A landscape with many valleys, sampled at points; each row gives a point and its height.
From any point a ball rolls to the lowest of the 5 points nearest to it. It stops when none of these is lower. Distance is the straight distance between rows; heights are no part of it.
<286>: [119 175 155 209  72  84  52 109 108  47  95 136 119  84 186 158 164  87
 118 123]  height 364
<1005>: [126 102  96  53 179 155 194 135 128 188 168 124 149 177  91 109  84 168
 137 108]  height 587
<768>: [100  98 110 102 148 129 135 137 159  87 134 109 155 164 141 153 127 156
 153 105]  height 236
<1253>: [137 117 117  93 169 144 164 133 127 162 141 144 129 158 111 119 102 153
 127 128]  height 257
<1111>: [ 95  98 110 152 100 119 111 132 148  62 115 116 167 154 170 173 167 138
 152 103]  height 132
<380>: [ 98  98 113 115 130 142 127 138 167  69 124 122 151 159 152 169 141 149
 149  94]  height 240
<1042>: [154 138 151 135 123 129 125 117 122 175 129 135  94  99 103 110 132 121
 115 154]  height 419
<1017>: [142 126 130 118 149 139 149 132 122 178 131 146 110 135 103 110 119 136
 113 140]  height 325
<457>: [150 133 137 114 149 148 150 130 127 182 137 150 100 122  98 107 110 135
 114 146]  height 273
<714>: [115  91  78  23 178 171 207 125 132 190 169 117 156 191  84 111  79 185
 145 100]  height 596
<706>: [168 135 143 133 131 131 129 114 103 175 130 151  89  86  95 108 120 126
 115 161]  height 367
<819>: [153 106 106  68 167 163 188 145 115 224 167 146 123 130  58  84  76 148
 115 136]  height 269
<319>: [124 129 139 139 133 129 114 130 139 114 112 116 128 127 140 129 132 117
 131 125]  height 335
<913>: [130 118 113  71 173 141 176 137 129 171 156 138 143 168  98 119  83 155
 129 112]  height 345
<228>: [ 75 135 124 176  73 108  85 132 168   4  86 131 161 161 196 184 197 131
 149  96]  height 829
<108>: [128 163 151 194  76  94  56 114 111  90 102 116 126  89 155 145 163  76
 112 135]  height 351
<292>: [124 112 100  71 180 145 169 132 137 152 149 138 136 169 112 118  93 167
 143 118]  height 331
<226>: [118 154 141 189  82 100  69 115 111  81 104 109 127  98 166 144 162  91
 119 132]  height 316
<1156>: [164 153 167 153 115 126  97 121 114 152 120 124  95  88 107 116 135 103
 113 156]  height 490
<436>: [144 160 143 179 105 121  79 117 107 106 111 123 106  85 139 120 153  98
 121 147]  height 372
<61>: [151 139 143 144 122 116 112 126 114 135 122 116 110 121 122 120 124 119
 122 145]  height 595
<363>: [129 174 161 203  70  83  51 111 101  59  93 125 127  80 168 153 161  76
 114 132]  height 361
<104>: [129 142 142 156 121 134 109 128 132 106 111 117 119 118 144 127 141 113
 126 133]  height 323
<871>: [154 109 110  72 163 158 188 145 121 236 170 144 121 116  58  87  78 137
 114 144]  height 264
<711>: [107 111  98  45 179 163 179 135 150 154 155 131 150 178 111 118  93 176
 147 107]  height 463
<759>: [159 119 131  80 155 147 179 142 125 231 158 150 112 109  65  89  75 120
 105 157]  height 266
<636>: [166 130 146  92 146 139 170 137 119 216 149 153 111  96  61  92  84 112
 101 161]  height 276
<1122>: [ 88 138 131 163  68 100  88 126 143  24 101 121 156 149 191 172 168 132
 148 114]  height 721
<813>: [113  98 116 104 154 118 149 135 144 107 137 106 158 159 135 132 129 148
 142 112]  height 239
<103>: [155 139 153 142 123 118 116 118 115 149 123 113 111 116 111 119 128 118
 109 148]  height 547
<1214>: [127 130 125 165 114 121 103 125 120  91 106 120 140 123 162 138 150 110
 130 121]  height 233
<635>: [118 114 108  73 178 149 165 139 147 142 148 136 137 165 115 121 115 168
 144 114]  height 279
<613>: [148 156 147 174 110 124  86 119 107 113 111 129 106  94 141 119 144 103
 122 149]  height 352
<4>: [142 119 123 108 158 141 161 133 122 172 138 144 124 143 106 115 112 144
 118 135]  height 259
<1123>: [125 118 123 147 128 124 117 132 124  83 112 119 140 133 155 138 139 124
 135 118]  height 226
<67>: [151 118 118  81 154 149 184 138 115 208 164 144 114 126  71  93  66 139
 118 142]  height 250
<1140>: [117 113 118 106 157 129 146 129 148 132 133 115 129 144 128 127 134 149
 142 119]  height 244
<1128>: [129 178 164 206  76  84  50 111 101  74 104 128 116  78 162 156 167  68
 109 131]  height 366
<321>: [ 97 124 129 171  78 108  99 122 144  64 105 114 154 138 182 164 171 111
 149 107]  height 272
<877>: [105 110 112 142 123 128 119 134 146  65 118 126 139 140 164 156 150 134
 153 103]  height 219
<361>: [152 150 152 161 115 127  92 122 112 117 109 126 109 103 133 113 130 112
 114 152]  height 397
<1066>: [127 119 134 143 133 135 120 131 135 103 113 114 139 137 146 134 134 124
 133 122]  height 255
<1281>: [126 120 128 114 143 125 139 131 133 141 134 118 113 139 128 119 133 145
 136 132]  height 317
<623>: [127 119 113  66 166 157 181 140 141 197 164 137 125 160  86 108  84 148
 123 119]  height 263
<523>: [165 117 123  70 163 161 187 144 115 238 161 161 109  85  53  72  74 132
 113 158]  height 309
<976>: [140 135 141 149 127 128 111 124 121 116 110 116 105 115 132 116 129 118
 127 137]  height 465
<99>: [169 165 166 173 105 121  85 117 102 136 108 129 107  89 121 118 144  91
 113 154]  height 420
<494>: [176 133 144 125 140 130 138 117 100 184 130 162  96  95  87 110 105 125
 106 166]  height 326
<637>: [155 171 150 185  94 114  76 121  93 111 111 128 105  74 133 118 156  88
 114 151]  height 409
<820>: [169 145 159 139 113 123 115 113 113 176 126 132  87  87 104 107 134 115
 114 164]  height 426
<609>: [134 131 139 135 135 126 122 130 136 118 119 118 113 124 140 120 127 128
 131 136]  height 101
<849>: [112 112 101  84 169 141 163 135 146 142 148 134 132 157 122 121 124 163
 143 117]  height 260
<630>: [ 95 142 135 175  69  89  84 121 136  30  94 125 160 140 189 173 175 119
 138 112]  height 499
<5>: [116 104  94  38 170 159 193 132 138 166 163 123 156 185  98 116  80 182
 144 100]  height 544
<107>: [106 103 118 123 131 130 124 138 154  69 121 122 149 145 153 152 138 142
 154 105]  height 223
<130>: [137 123 112 104 161 133 160 139 119 158 137 136 121 148 116 111 116 158
 127 131]  height 270
<1053>: [122  97  99  48 169 165 195 133 138 205 173 128 134 166  85 109  76 162
 130 106]  height 524
<93>: [103 103 108  91 163 135 155 130 149 142 141 123 143 162 124 135 137 154
 144 109]  height 249
<978>: [119 170 152 196  71  92  66 109 112  54 105 125 126  92 178 151 158  95
 118 120]  height 363
<271>: [102 152 147 177  72 102  76 113 132  57 102 119 132 108 181 156 159 100
 135 119]  height 313
<73>: [130 169 158 196  81 102  56 114 112 100 111 116 103  69 152 138 168  77
 113 142]  height 385
<1169>: [119 138 129 178  90 103  81 113 110  78 108 116 131  98 163 138 155 103
 129 128]  height 271
<749>: [130 123 126 155 120 128 106 129 127  92 104 120 138 127 151 136 146 115
 125 123]  height 238
<434>: [124 133 139 163 119 129 101 126 126 103 107 121 126 115 150 139 152 102
 124 127]  height 265
<335>: [120  97  93  42 180 169 201 130 136 209 174 126 151 177  80 112  82 170
 138 101]  height 633
<659>: [102 111 122 149 106 131 113 131 146  71 119 119 142 133 171 153 157 132
 148 106]  height 212
<1151>: [123 112 104  58 173 150 187 134 132 171 162 130 148 178 102 116  83 165
 138 109]  height 485
<507>: [ 82 138 125 163  68 103  86 129 158   8  96 122 156 159 190 180 176 131
 157  94]  height 98
<1105>: [132 125 122  86 160 151 170 134 140 192 157 143 124 152  94 112  89 141
 121 125]  height 133
<328>: [152 114 118  80 160 146 186 139 110 218 160 141 120 126  63  87  70 138
 112 149]  height 256
<839>: [ 96 127 123 163  76  99  98 126 144  41 104 109 165 149 179 175 163 126
 149 107]  height 482
<1249>: [121 166 148 194  74  87  64 109 107  69  99 112 129  91 161 148 156  80
 120 130]  height 347
<692>: [152 134 139 135 130 127 134 121 120 164 128 123 112 121 112 116 136 127
 111 145]  height 527
<38>: [142 124 132 124 146 133 145 128 123 171 132 136 115 129 105 114 123 128
 112 142]  height 389
<354>: [152 115 117  81 155 154 184 138 119 232 166 146 118 113  60  90  76 133
 108 143]  height 262
<124>: [105 103 117 116 140 126 124 141 147  74 127 115 144 154 146 149 130 150
 148 110]  height 229
<666>: [100 163 151 192  68  93  67 115 134  46  85 127 136 110 192 164 177 101
 121 111]  height 346
<280>: [145 107 105  68 165 154 193 139 115 211 169 140 120 133  70  95  66 148
 120 138]  height 267
<1110>: [140 126 126  87 158 146 173 136 131 186 151 156 108 135  93 106  85 147
 117 136]  height 197
<367>: [154 128 129  92 151 139 166 140 112 196 149 148 112 117  83  99  71 135
 110 151]  height 235
<641>: [132 108  98  63 163 164 191 138 130 207 175 138 119 140  81  96  71 158
 131 128]  height 353
<111>: [123 114 116  98 157 133 154 131 136 147 138 132 120 148 125 122 125 156
 135 127]  height 258
<1232>: [163 120 125  80 154 156 183 140 122 238 159 154 101  80  59  71  77 129
 110 167]  height 291
<656>: [106  97  95  94 159 122 148 133 140 108 142 113 152 174 134 139 130 164
 146 107]  height 242
<585>: [ 98 107 116 158  98 119 110 134 147  69 110 113 160 144 162 161 170 125
 147 107]  height 193
<533>: [126 127 138 128 135 128 126 129 133 128 124 113 116 128 133 122 128 136
 135 137]  height 403
<597>: [159 143 153 151 116 126 112 123 114 147 118 117 110 111 113 117 129 110
 108 150]  height 495
<607>: [ 96  98 109 136 118 128 118 135 154  62 118 117 165 164 161 170 160 140
 151  91]  height 218
<1212>: [101 134 133 169  82 114  89 116 132  67 110 111 132 112 175 149 162 113
 140 116]  height 261
<89>: [103  95  88  79 174 139 163 130 148 126 142 120 165 178 117 132 132 165
 144 103]  height 275
<933>: [144 125 132 131 136 123 136 125 120 146 126 122 114 132 119 114 122 137
 124 144]  height 538
<745>: [127 173 158 194  77  87  52 110 103  75 103 115 121  84 164 146 158  75
 116 129]  height 360
<1216>: [110 124 119 169 103 112 102 120 122  75 114 113 134 117 167 143 159 118
 140 120]  height 230
<29>: [114 149 135 182  83  97  78 109 113  75 101 106 131  99 166 144 155  97
 127 128]  height 303
<739>: [115 118 121 151 116 128 111 133 126  76 114 122 135 124 162 138 148 123
 140 115]  height 221
<282>: [ 95 149 134 184  73  91  74 122 127  20  84 132 158 131 198 168 175 116
 137 113]  height 396
<284>: [114 105 122 118 147 119 133 136 141 105 130 112 153 161 136 137 129 144
 138 113]  height 237
<795>: [157 134 139 105 149 143 156 130 110 184 142 161 102 104  86  99  91 135
 113 152]  height 247
<299>: [123 144 136 179  99 120  84 113 116 101 101 117 127 104 155 136 166  95
 117 132]  height 315
<699>: [125 111 108  59 163 160 186 138 140 205 170 133 122 152  88 106  80 150
 131 117]  height 378
<815>: [122 111 131 122 148 128 136 132 150 122 127 111 132 146 132 131 135 137
 133 123]  height 251
<324>: [100  98 111 138 117 135 118 135 157  67 118 120 160 153 167 167 159 137
 150  99]  height 202
<955>: [141 118 119 122 153 125 150 130 117 154 130 131 120 141 118 115 124 147
 126 141]  height 356
<580>: [127 142 141 174 113 129  93 122 125 105 105 126 120 104 152 128 157 103
 124 137]  height 300
<1191>: [164 121 135  96 152 140 167 136 117 214 153 146 112 113  71  98  81 123
 103 158]  height 252
<957>: [101 107 100  55 180 157 174 140 156 143 148 133 159 187 109 130 118 173
 146 101]  height 398
<857>: [135 122 126  94 164 145 169 138 129 180 144 147 121 147 103 115  95 137
 119 130]  height 198
<1120>: [ 93 134 140 169  78 105  88 122 145  57 106 116 152 132 181 168 171 109
 133 111]  height 338
<268>: [134 186 158 194  74  98  51 113 109  91 107 125  99  61 143 131 170  69
 113 149]  height 425
<993>: [177 135 154 105 143 137 154 132 117 213 142 158 107  95  75 103  82 110
 100 161]  height 306
<773>: [123 161 148 191  82 109  70 112 117  99 109 113 111  80 149 138 168  79
 117 137]  height 365
<646>: [146 129 140 120 144 140 147 130 124 175 137 153  98 112 104 110 122 130
 116 150]  height 318
<460>: [107 102 100  90 171 143 156 137 151 141 138 125 149 171 119 133 129 155
 140 106]  height 253
<1006>: [ 97 108 104 154  83 108 110 131 146  43 120 110 163 163 174 170 161 143
 162 108]  height 357
<308>: [150 130 132  91 151 147 165 133 122 185 147 151 103 122  90 101  83 139
 119 148]  height 220
<952>: [171 128 144 109 145 134 159 131 108 188 136 154 108 106  81 101  89 129
 104 156]  height 274
<352>: [ 90 146 128 183  65  95  74 127 143   8  93 134 154 141 197 178 182 125
 148 100]  height 60
<534>: [125 123 134 132 139 132 118 130 146 116 117 112 130 138 144 137 133 124
 132 125]  height 298
<765>: [149 172 151 190  89 101  63 114  96 104 113 120 100  64 140 119 163  85
 119 155]  height 437

Where does a ball stop that starts at each point below?
<460> | <1111>
<1249> | <1111>
<103> | <1105>
<635> | <1111>
<692> | <1105>
<73> | <1111>
<952> | <1105>
<280> | <1105>

Write out the way that a ball takes from each point below.
<1128> | <1249>, <226>, <1169>, <1216>, <739>, <659>, <1111>
<955> | <4>, <857>, <1105>
<1212> | <1216>, <739>, <659>, <1111>
<839> | <321>, <585>, <1111>
<354> | <67>, <367>, <308>, <1110>, <1105>
